Each scene shows the same named points in several views. A view is turned or mirrored, and shifted as a whole, has a little noise and may leave points out.
In the rows, 128 means zero.

Scene 1
View 1
k100: [158 186 123 129 147 141 114 187  73 106 158 132 129 120 151  59 101  94
 143  70 131  81 165 161  89 146 154 174 111 146 119]
k507: [120 183 118 152 159 127 110 173  44 110 141 113 114  97 137  56 105  77
 142  27 138 106 136 151  92 150 142 146 147 139  96]
k426: [156 165 102 172 123 119 135 196 141 129 148 148 118 121 104 114 120  73
 148 110 102 108 122 141 121 141 126 161 133 101 140]
k247: [163 191 108 128 173 160 140 157  85 136 151 123 148 148 143  96  79 122
 142  86 157 103 172 161 119 145 176 189 108 163 125]
k434: [129 192 104 139 193 160 132 133  39 138 134  93 140 134 146  85  74 117
 142  33 177 120 158 156 116 153 178 169 130 175  99]
k595: [125 173  96 174 154 129 135 161  90 142 130 117 118 118 108 106 106  85
 148  59 135 126 118 145 122 147 141 152 153 124 113]
k91: [141 160 102 184 115 105 131 198 141 130 142 147 106 110  93 110 130  60
 147  97  96 114 104 134 122 142 116 151 149  85 135]
k44: [175 186 128 119 138 140 118 200  92 100 169 148 130 126 150  62 105  94
 141  93 120  71 175 162  89 143 153 183  92 144 131]
k489: [196 183 105 129 147 162 147 177 143 138 160 152 152 168 135 120  94 124
 147 141 135  92 178 164 130 135 173 202  88 145 153]
k411: [125 153  79 219 123 107 153 173 164 166 118 133 107 119  65 155 130  68
 152 103 107 155  72 126 154 144 113 141 174  73 135]
k482: [149 163  60 203 152 141 177 137 181 197 115 127 139 163  70 194  99 114
 150 133 138 169 102 135 185 142 153 173 151 105 147]
k417: [182 160 103 174 100 115 137 214 183 126 157 171 117 130  97 124 135  70
 149 152  81  96 121 141 124 137 116 173 120  82 159]
k554: [108 167  80 202 163 128 149 139 101 170 111 106 117 120  86 137 102  91
 148  53 145 163  93 131 149 154 143 147 174 115 115]
k159: [136 159  92 200 122 110 141 182 150 149 130 139 110 116  81 134 126  69
 150  98 102 132  90 134 136 143 119 149 159  85 135]
k616: [160 185 100 141 170 162 140 153  94 143 143 120 145 149 136 108  82 122
 142  87 158 112 163 159 128 147 173 184 112 156 127]
k907: [120 183 100 157 176 146 132 145  50 140 131 100 127 122 130  89  87 100
 142  35 161 128 137 148 118 152 161 158 145 152 102]
k201: [154 167 115 165 114 114 122 207 130 114 153 152 115 111 112  92 127  68
 145 103  97  93 127 145 105 144 122 159 130 101 137]
k483: [181 179  99 141 147 154 151 171 138 143 154 143 146 159 126 120  97 116
 145 128 138 104 165 157 130 140 167 194 101 141 144]
View 2
k482: [144 161 156 139 109 102 109 167 153 131 168 147 185 207 138 127 133  83
  98 217 101 122 150 148  80 177  92  74 212 133 103]
k489: [122 134 208 117 117 125 124 147  99 157 106 186  87 126 102  83  83  85
 141 142  82 146 119 129  73 123 142  91 194 138 119]
k91: [188 156 120 155 139 105 123 136 140  99 134 179 132 147 121 140 100 143
 102 162 134 152 164 150  85 121 144 168 177 168 108]
k507: [141 131 192 134 160 138 138 199 127  94 106 195 133 111  80 156  14 197
  54 116 165 143 144 102 122 111 149 140 134 116 152]
k595: [147 143 169 136 142 121 127 186 139 105 132 177 156 148 103 151  58 162
  67 156 145 134 152 122 108 136 128 125 158 122 135]
k44: [139 129 202 125 144 134 137 152  94 127  88 207  69  89  81 108  41 145
 118 103 117 159 127 118  95  92 168 140 155 140 134]
k100: [130 127 204 124 147 137 140 174 101 121  96 201  93  99  76 122  32 162
  95 106 133 152 133 107 105 103 160 133 149 128 141]
k247: [108 129 228 113 131 139 132 185 105 142 105 189 110 122  85 107  43 125
 101 131 108 137 120 109  96 124 135  84 168 110 141]
k417: [190 158 121 153 131  97 120 108 128 113 128 182 102 139 124 116 118 113
 133 161 111 162 160 159  71 111 153 168 190 187  96]
k201: [179 145 143 145 141 111 131 140 123 103 117 189 109 124 108 132  80 153
 104 138 135 157 155 141  92 105 158 172 164 163 119]
k426: [173 148 144 145 137 110 124 141 129 110 127 182 122 142 112 133  91 136
 106 156 125 150 155 143  87 119 145 150 175 157 116]
k159: [185 159 120 153 138 103 119 153 149  95 148 169 156 168 125 150 100 143
  84 176 139 144 166 149  88 136 129 152 178 156 111]
View 3
k201: [140 123 157 150 115 109 134 122 119 141 168 101 104 106 131 103 118 149
 108 114 142 103 145 146 137 165 165 167 198 154  88]
k91: [131 120 164 166 111 116 141 111 108 136 187 111 130 133 140  97  98 152
 112 115 151 111 136 139 144 150 165 177 202 141  65]
k483: [127 125 118 148 119  94 137 128  87 130 142  73 134 108  86 123 154 115
  63 108 127 116 146  90  93 161 156 115 165 132 145]
k482: [102 111 127 189 108 110 169  85  34 119 192  96 213 194  97 118  94 113
  60 111 149 153 120  52 102 107 165 128 169  87  90]
k554: [140 100 169 182  88  80 141  84  81  78 220 130 176 148 157  57  96 108
  70 105 179 149 121  90 128 154 152 136 186  88  91]
k434: [163 101 150 149  88  41 115 111 102  50 182 105 139  80 140  43 160  73
  38  96 166 140 138  81  96 200 140  89 158  94 175]
k411: [115 114 166 189 103 120 162  85  73 126 214 120 179 178 140  97  69 145
 101 115 162 135 122 109 140 122 167 173 199 110  43]
k426: [130 123 148 160 113 111 143 114 101 138 171  99 130 124 125 106 111 142
  99 115 143 111 136 124 131 153 164 161 195 141  87]
k507: [172 109 181 144  87  59 107 117 141  77 193 123  98  70 168  37 137 110
  82 103 173 118 143 139 132 210 147 138 191 129 131]
k247: [149 114 129 139 103  68 119 128 103  95 149  86 123  80 108  84 168  94
  51 102 140 124 147  92  91 187 146  98 162 120 171]
k100: [164 118 153 130 105  72 110 132 135 104 151  95  85  58 131  75 160 113
  77 108 144 108 150 131 113 202 148 124 180 144 151]
k44: [153 127 139 126 116  85 115 144 133 124 136  85  76  60 114  99 168 121
  85 107 131  95 156 135 115 197 151 129 179 160 147]
k417: [111 135 136 158 130 135 150 122  94 176 155  84 124 140 101 143 109 165
 115 121 126 102 145 134 130 134 172 179 197 161  69]
k595: [148 108 166 165  93  78 133 105 103  92 196 119 141 116 152  61 117 116
  77 106 165 131 133 113 127 172 154 140 188 115 108]
k907: [164 102 166 154  84  54 119 106 112  62 196 119 132  88 155  41 138  93
  58  99 172 136 135 104 118 195 143 116 176 101 143]
k616: [144 111 134 144 104  70 128 123  94  92 157  88 134  96 111  85 157  96
  50 102 144 124 142  88  94 178 149 101 162 117 158]
k159: [123 118 162 175 105 118 149  98  89 128 201 115 155 152 138  99  86 143
 101 115 157 126 129 120 140 138 164 170 201 126  60]
View 4
k247: [162 165 139 164 180 123 143 143 113 144 164 111 123 168  90 160 136 114
 139 162  72 158 182  65  86 161 153  98 113 189 144]
k91: [166 117 117 116 137 116 141  90 150 171 146 107 127 100 107 112 147 137
 138 153 152 122 150 158 157 126 135 107 140 102 148]
k907: [140 176 125 156 175 141 130 136 130 153 139 144 136 166 121 137 146 117
 154 172 111 166 180  55 168 158 109 105 126 187 138]
k426: [172 123 128 128 143 114 145 100 144 162 158 100 127 110  96 121 144 134
 131 151 133 128 151 147 129 130 147 106 133 111 152]
k411: [173 106 120 132 113 152 155  81 182 130 168  90 153 105 124  99 173 149
 120 140 178 144 120 156 182 137 101 119 128  87 162]
k201: [165 125 122 113 150  98 135 100 131 184 141 110 116 107  91 123 132 130
 143 156 129 119 164 154 129 125 157 102 141 114 147]
k482: [193 113 140 172 115 180 176 100 189  79 217  52 164 136 114 121 187 143
  98 127 135 174 105 117 127 168 106 121  90 115 167]
k616: [165 158 141 165 170 130 145 139 125 135 168 103 131 163  95 154 144 116
 134 158  81 162 170  70  97 162 148 102 107 180 143]
k44: [160 153 132 137 182  89 132 130 103 181 144 115 104 142  78 152 119 114
 147 164  81 133 189 103  85 138 175  95 132 162 141]
k159: [173 114 122 127 128 135 150  87 163 151 160  97 140 107 113 106 158 142
 129 146 160 134 137 151 167 134 117 112 134 100 154]
k417: [188  98 130 115 128  97 155  86 148 166 173  72 117  89  78 123 140 138
 119 138 134 112 142 188  95 124 170 106 132  85 157]
k434: [139 188 128 172 188 144 130 151 117 145 141 140 137 185 114 152 143 111
 157 175  85 175 188  27 142 165 120 103 117 214 136]
k100: [150 162 127 137 185  96 126 136 103 188 131 133 109 144  86 150 120 111
 156 173  90 137 192  88 106 140 164  97 137 173 135]
k507: [131 172 114 133 181 113 118 129 114 189 108 160 125 146 114 130 130 116
 170 179 118 145 192  75 174 138 126 100 147 175 130]
k554: [152 146 117 155 139 166 146 108 170 125 159 119 161 146 137 113 170 136
 135 153 150 166 141  90 196 154  84 114 120 146 150]
k483: [183 137 144 157 157 120 153 126 130 135 187  77 123 145  77 153 143 123
 124 148  82 148 158 104  64 158 167 101 105 150 155]
k489: [187 139 150 161 161 110 156 130 123 135 191  67 115 144  68 161 138 117
 121 144  67 145 163 109  37 155 182  99 104 153 156]
View 5
k489: [140  97 135 143 169 130 100  91 114  93 136 191  90  85  63 181 130 112
 115 158 125 135  78 133 154  86 138  89 127 165 111]
k434: [174 120 141 145  99 170  53 138  49  93 161 132  70  89 107 125 112  92
 152 128  88 205  66 148 204 154 168  78 162 139 186]
k907: [162 125 141 150 100 161  68 146  62 111 138 114  85  96 127 121 124 109
 149 123  82 190  84 139 186 152 156  99 175 135 185]
k417: [102 102 126 165 167  99 149 118 140 145  99 149 133 101 114 179 152 172
  98 144 121 108 142 111 106  81 104 146 162 161 114]
k483: [144 106 136 143 158 128  98 107 108  96 131 172  91  89  79 171 136 113
 118 153 114 137  81 130 154  97 132  95 132 161 124]
k426: [121 111 131 160 142 116 124 131 113 139 109 131 121 102 124 158 142 156
 113 134 107 132 129 121 129 106 119 135 171 152 139]
k247: [159 103 133 146 133 153  71 113  81  90 154 164  83  86  82 157 116 102
 135 143 108 180  70 144 182 119 158  83 145 152 146]
k507: [146  99 128 171  90 169  82 150  70 139 154 114 110  93 138 134 109 135
 135 116  96 222 123 149 177 155 165 112 198 141 186]
k201: [117  95 124 176 136 126 125 129 115 151 122 133 129  97 128 163 134 164
 107 132 113 158 145 130 126 110 132 138 180 152 139]
k411: [125 158 142 148 133  88 130 163 110 135  69  81 107 120 154 121 173 163
 127 131  74  81 124  93 117 115  87 162 178 144 159]
k100: [139  78 125 172 121 164  90 120  88 128 163 158 112  85 104 164 108 128
 123 130 116 212 113 155 170 125 167  98 175 149 152]
k91: [116 115 128 169 131 112 133 146 113 150 102 111 125 106 143 147 146 169
 115 127  97 135 144 116 121 112 116 152 183 148 150]
k554: [158 162 147 141 107 122  88 168  74 110  91  79  83 116 148 105 155 127
 147 125  63 125  91 109 156 144 115 127 174 137 186]
k595: [145 130 138 155 110 139  94 150  82 123 120 104  97 106 135 128 136 133
 137 125  84 159 109 127 159 137 134 123 179 141 171]
k44: [130  68 119 171 134 156 101 107 102 133 162 176 117  81  93 182 106 135
 109 136 132 207 119 155 160 109 165 100 165 156 133]
k616: [155 115 138 142 132 147  78 118  80  89 142 156  80  89  87 150 125 101
 135 144 102 163  71 138 177 119 146  86 144 151 150]
View 6
k100: [ 37 158 101 163 128 138 139 107 140 118 117 115 139  90  94  58  82 128
 114 103 144 142 157  98 103 132 182 143  52 183 119]
k554: [126  78 127  96 108  70 137 100 101  89 114 140 176  89  98  51  44 132
 158 138 108 181 133 102 120 176  81 141 111 159 139]
k247: [ 43 134  79 160 131  97 123  90 160 119  96 122 147  93  77  65  57  86
 123 114 115 159 157 102  75 164 196 132  75 167 133]
k91: [107 136 129 139 143 118 154 120  87  84 134 137 141 109 142  52  91 146
 125 138 148 136 155 149 162 138  96 141 129 156 109]
k483: [ 58 141  73 172 153  87 122  97 144 103 102 132 130 110 101  67  66  67
 116 131 118 139 168 148  97 168 182 123 120 144 119]
k907: [ 70 107 115 117 103 100 133  97 131 117 108 122 170  76  75  53  48 134
 139 112 118 179 135  69  88 155 144 145  52 181 139]
k159: [124 112 127 127 138  95 149 114  85  79 127 145 146 107 134  54  79 134
 136 144 136 145 152 152 160 153  82 138 144 143 115]
k482: [137  78  89 123 147  26 118  95 106  75  96 157 153 115 112  59  35  63
 151 164  88 165 150 167 119 204  95 119 182 116 127]
k44: [ 26 175  93 180 142 144 137 106 143 118 121 114 127  97 108  64  91 116
 102 108 152 125 170 120 109 127 195 139  67 176 110]
k595: [ 94 110 119 123 117 100 142 102 110 100 118 129 163  90 100  54  61 135
 138 125 125 164 143 101 117 154 117 143  90 167 130]
k201: [ 81 153 116 157 145 132 153 118 104  90 134 130 130 108 135  56  94 137
 111 128 152 124 162 147 152 130 127 143 109 159 106]
k616: [ 54 124  83 152 131  89 121  93 150 115  97 128 146  94  81  66  49  85
 130 120 114 160 157 110  81 169 179 131  86 159 131]
k507: [ 49 135 126 130 109 140 148 103 129 120 122 110 162  74  85  54  74 160
 127  98 141 161 143  61 100 130 156 154  30 198 132]
k434: [ 50 109  99 128 105 100 123  88 154 127  99 116 170  76  58  59  39 115
 140 103 110 183 139  57  65 163 177 141  36 185 146]
k411: [149  96 130 112 136  74 148 113  72  67 123 151 153 110 140  52  70 131
 143 157 124 151 146 157 164 166  55 139 161 137 118]
k489: [ 44 153  63 184 160  90 119  97 154 107  95 134 123 115 102  72  70  56
 111 131 118 131 175 154  91 168 200 121 123 138 114]
k426: [ 92 139 113 151 150 113 143 113 104  86 125 135 134 107 132  56  87 125
 121 134 139 134 159 148 146 145 122 136 125 150 110]

In a view up to two points have been moved. Name them for each view, in the order of its rows, or write -.
view 1: -
view 2: k91
view 3: k434
view 4: k44
view 5: -
view 6: k507

Scene 2
View 1
k416: [ 92  81 133 152 134  97 178  77 134 145  88 120 128 163  84  68 127 125
 169 122  96 141 124  93 170 113 139 115 186 143 109]
k830: [124 103 129 129 139 104 159 104 148 133 108 117 128 168  91  82 125 127
 177  99 113 152 123  83 163 140 141 134 170 153 131]
k754: [139 129 132 107 143 114 155 123 163 121 109 129 124 167  92  91 131 127
 192  92 125 168 114  73 156 164 131 150 164 156 144]
k48: [121 105 130 128 140 104 160 103 149 131 103 120 127 168  90  82 125 128
 179 104 112 154 124  81 165 140 138 132 173 153 129]
k910: [134 120 124 117 146 114 160 117 147 132 115 126 120 176  96  85 125 129
 171  95 127 164 110  89 143 149 155 146 152 150 136]
k685: [135 123 118 119 147 118 160 121 130 146 124 129 119 187 110  88 117 138
 149  90 139 165 100 104 120 135 182 149 133 144 134]
k14: [121 123 132 123 147 117 171 109 150 131 101 137 121 168  90  84 135 127
 179 103 125 165 108  88 144 145 141 143 164 146 130]
k375: [129  83 131 123 128  82 136 106 177 110 103  91 142 153  78  84 122 121
 208  97  87 141 154  50 216 153  99 124 203 173 137]
k171: [ 98 101 119 153 147 118 189  89  99 173 112 138 113 191 109  71 115 140
 119 116 130 153  89 132 104  97 203 130 135 125 108]
k696: [148 144 131  96 151 126 158 137 164 117 113 139 120 171  95  95 137 128
 190  85 140 177 106  76 140 174 138 162 150 154 149]
k742: [ 88  80 124 162 138 104 183  74 109 166 101 123 120 177  98  68 117 133
 136 122 106 142 109 118 140  91 176 116 161 132 101]
k338: [182 119 109  89 139  95 107 152 168 113 150  88 129 183 111 102 101 139
 178  60 126 160 130  62 168 175 154 156 145 173 161]
k908: [140 132 125 108 145 120 158 125 150 128 115 136 119 176  99  90 128 131
 177  90 135 171 104  88 136 158 154 153 148 152 142]
k812: [ 99  95 127 149 142 109 181  87 121 157 101 129 121 176  97  73 123 131
 148 116 115 150 108 110 139 110 168 126 159 135 111]
k651: [137  91 117 124 134  90 136 112 143 136 126  94 129 178 101  84 107 135
 162  89 108 146 131  83 170 134 156 130 162 159 134]
k681: [144 111 115 117 142 106 145 123 141 136 127 113 124 182 106  88 111 137
 158  84 129 160 114  90 141 143 168 146 144 153 138]
k233: [157 157 119  96 159 141 163 142 135 140 133 152 108 194 117  96 124 140
 149  78 166 185  78 108  87 158 196 173 106 139 146]
View 2
k171: [ 96 112 114 166 106 141 146 108 107 160 139 118 142 101 147 140 109 130
  84 165 137 135 182 129 129 136 145 120 125 155 149]
k651: [143 103 148 124  98 143 113 117 125 110 112  91 164 145 165 131  99 136
 152 128 179 146 124 106  79  97 121  86 126 156 116]
k48: [137 110 140 142 109 131 121 133 131 115 143  82 141 137 136 121 116 144
 147 132 179 170 114 103 109 105 130  89 114 140 109]
k338: [191 116 169  95 141 106 107 113 146 115  99  84 144 157 167 122 111 137
 160  75 193 125 115 119  96  83 110  29 152 140 122]
k910: [144 118 140 137 126 114 127 126 134 131 137  88 131 131 138 122 121 138
 133 119 174 151 127 116 128 108 131  72 128 137 124]
k742: [ 92 102 116 166  87 156 136 119 107 134 141 107 153 113 145 139 103 134
 111 175 150 159 160 111 106 126 141 132 108 161 125]
k681: [150 117 143 128 124 119 125 115 132 133 121  96 139 133 153 127 112 135
 128 112 171 132 138 121 114 106 126  68 139 144 131]
k696: [166 128 146 129 149  96 128 133 149 130 147  76 113 136 125 110 135 142
 139  95 182 154 113 122 146 104 128  48 132 121 121]
k812: [105 108 123 159 100 142 134 125 116 136 144 100 143 118 139 131 109 138
 116 159 157 159 149 111 118 125 139 116 111 151 125]
k375: [155 100 157 123  94 138  97 145 138  75 135  63 159 167 142 118 110 150
 193 121 208 191  72  81  75  83 117  82 100 141  83]
k14: [141 117 139 145 123 117 126 137 137 123 152  79 126 133 126 117 126 144
 141 124 179 172 115 109 129 109 132  80 115 132 112]
k754: [160 120 148 133 134 108 122 135 143 117 147  75 124 140 130 114 128 143
 151 107 185 163 104 111 127 101 127  61 123 127 113]
k233: [158 136 139 134 166  87 145 108 137 173 132 103 105 109 139 122 132 131
  92  93 155 109 168 149 167 122 134  44 158 127 158]
k685: [140 121 137 138 130 117 136 112 128 147 128 100 132 121 148 128 116 133
 111 121 161 131 155 130 132 119 133  74 140 142 142]
View 3
k651: [139 178 125 152 118  84 138 133 152 118  83 115 108 135  95 149 105 118
 128  71 103  99 147 131 158  80 100 102 155 126  96]
k416: [129 160 155 124 154  69 137 177 144 113  84 126 110 142  83  99  71 112
  91  47 131 110 154 146 135 100 100  79 143 141 101]
k742: [146 163 155 117 166  82 116 164 143 130  97 120 109 137  89  99  85  96
  86  46 121 108 168 173 125 105  81  78 139 159 131]
k830: [130 168 125 127 128  82 134 150 150 105  93 129 105 132  91 152  79 126
 125  65 125 105 144 131 151 103 115  96 151 118  92]
k910: [139 168 116 115 126  98 114 137 147 104 109 126 100 127  97 177  82 120
 134  74 124 104 147 143 147 112 114 100 150 116 104]
k14: [132 162 124 107 132  90 118 150 145  97 109 132 100 130  95 169  68 124
 125  68 137 108 145 140 144 120 120  96 150 116  98]
k171: [166 166 144  96 168 103  88 144 141 137 119 117 102 130  97 131  90  86
  96  53 119 104 178 195 120 119  73  82 138 160 159]
k908: [139 168 108 106 123 101 109 132 145  99 118 130  96 123 100 196  80 123
 141  78 129 105 145 141 150 121 118 102 150 108 106]
k681: [145 177 111 128 119 100 114 123 150 117 106 117 101 127 101 176 101 117
 137  78 109 100 148 145 153 102 105 102 152 122 111]
k812: [148 166 143 116 154  90 112 153 145 125 103 121 105 134  92 126  86  99
 101  55 120 105 162 166 133 107  89  87 143 147 128]
k685: [155 173 114 108 133 109  97 122 146 118 121 119  98 125 104 181  96 106
 132  75 114 100 157 163 142 116 100 100 149 129 131]
k375: [100 168 129 165 104  58 177 163 155  88  62 130 111 142  80 134  75 148
 130  68 123 106 125  87 169  76 134  99 160 100  42]
k696: [133 167 100 101 110 103 111 131 150  85 120 135  95 120 101 216  70 132
 153  82 136 104 140 130 156 127 135 106 154  95  92]
k338: [137 189  87 162  84  99 134  99 157 107  97 116 100 126 105 214 116 135
 171 100  93  94 132 110 179  80 118 121 162  99  84]
View 4
k416: [175 106  57 169 150 158  93 129 130 111 154 134 103 137 152 124 132  94
 172  89 145 127 113 117 124 129  77 111 160 198 123]
k14: [178 116  96 133 107 132 134 131 145 128 152 129 122 147 122 115 120 116
 140 116 165 126 141 114 123 134  91 119 151 182 138]
k48: [182 121  81 135 110 142 116 132 152 119 150 136 118 136 121 115 124 109
 151 114 152 127 128 118 118 121  89 111 147 187 121]
k651: [175 118  77 118 123 150 104 140 166 120 124 128 103 112 106 115 129 118
 160 120 125 134 128 122 117  88  97 126 141 173 119]
k830: [181 121  82 132 110 143 117 132 154 120 145 134 115 136 117 115 125 110
 151 114 148 126 129 117 117 115  90 114 146 186 122]
k681: [171 113  96 108 118 136 128 145 158 132 126 117 109 123 106 115 126 128
 142 127 145 131 144 114 125 103 100 143 143 159 142]
k233: [156  99 137  92 118 106 178 158 137 158 121  88 118 145 103 119 119 149
 111 142 179 127 172 103 143 129 112 180 155 131 190]
k910: [175 116 101 120 110 130 134 138 149 130 139 124 118 138 113 116 123 120
 139 125 157 127 144 112 125 121  95 131 147 170 141]
k754: [184 131 104 115  83 124 138 131 162 127 148 136 132 141 103 110 119 120
 133 130 163 125 145 118 114 122  95 110 137 181 127]
k375: [198 148  66 131  78 150  93 115 185 102 152 165 125 119 102 103 124  98
 164 117 125 130 115 132  93  96  85  71 125 210  75]
k812: [168  96  75 154 158 148 112 142 122 124 144 116  99 139 147 129 131 109
 159  94 155 128 125 109 134 133  85 135 166 179 145]
k696: [179 127 120 105  75 113 156 132 161 136 147 131 136 148  97 106 113 127
 119 139 172 126 156 114 117 129 100 121 139 170 141]
k685: [165 103 104 113 133 128 138 150 142 140 128 105 106 134 115 122 125 131
 138 123 157 128 149 108 135 119 102 157 157 152 162]
k742: [163  87  61 165 181 159  98 145 114 122 141 112  86 136 157 132 136 102
 171  86 147 128 118 109 139 130  83 140 171 178 147]
k908: [174 119 111 112  99 123 145 138 153 136 140 122 124 142 107 112 120 124
 130 131 165 125 150 112 125 123  96 130 147 166 147]
k171: [151  76  79 151 187 148 121 155 106 136 132  91  85 140 156 134 135 117
 157  95 159 126 135 102 150 136  91 170 179 154 176]
View 5
k14: [ 97 153 128 122 127 114 128 131 112 145 165 135 144 139 157 133 153 133
 181 165 156 120 135 133 151 152 125 121 133 126 134]
k338: [110 118 102 142 121 122 115 191 121 125 211 127 134 139 215 135 131 131
 143 114 200 141 135 116 144 151 115 175 176 120 163]
k416: [ 87 141 115 107 120 131 155 103 101 185 175 112 145 142 114 119 160 141
 145 166  97 125 151 146 153 128 136  94 124 127 118]
k908: [105 152 124 127 133 110 114 143 124 129 166 139 142 140 174 136 145 136
 187 155 176 131 125 132 146 157 115 135 140 127 139]
k685: [120 140 107 125 145 108 111 127 137 137 157 132 142 142 164 130 138 146
 180 137 162 163 115 158 140 147  97 128 130 123 125]
k812: [104 145 110 109 136 119 137 102 119 169 160 121 145 143 123 121 155 147
 164 157 115 146 133 160 147 133 118  98 117 126 114]
k233: [135 159 117 130 165  93  82 134 155 104 134 151 141 141 187 140 128 149
 214 137 200 171  93 157 131 166  78 142 129 123 128]
k830: [ 93 140 118 121 119 124 137 138 109 156 182 123 143 139 154 128 153 133
 157 157 145 119 144 131 152 143 132 124 142 125 137]
k651: [101 120  98 124 119 127 136 147 111 161 198 115 139 142 165 124 143 139
 133 130 140 144 143 136 147 132 122 134 154 121 140]
k696: [100 160 133 131 129 110 113 156 122 118 167 148 140 137 187 141 145 128
 195 161 191 113 126 119 149 166 118 145 147 125 146]
k681: [116 131 106 127 134 117 120 143 126 141 178 128 142 139 173 129 140 142
 161 134 161 151 128 142 144 144 109 136 146 124 138]
k48: [ 89 144 120 120 117 124 140 137 106 157 183 124 143 141 151 128 154 134
 157 160 141 116 146 127 153 143 133 123 142 127 137]
k754: [ 93 152 128 129 119 116 125 153 112 133 178 137 141 139 176 138 149 127
 178 160 174 109 137 117 153 158 129 138 148 125 145]
k742: [107 139 102 105 136 123 143  85 119 184 158 113 145 145 109 115 154 154
 152 154  93 158 137 170 144 123 116  86 111 126 106]
k910: [105 146 119 124 131 114 122 138 120 140 170 132 143 138 166 132 146 136
 174 152 162 134 129 134 146 150 117 130 138 126 135]
k375: [ 66 128 119 128  87 141 162 169  80 167 225 113 139 138 164 128 159 117
 122 161 141  83 173  96 165 138 162 136 170 127 158]

In a view up to two points have been moved. Name them for each view, in the order of its rows, or write -.
view 1: k416
view 2: k651, k14
view 3: k812
view 4: -
view 5: -
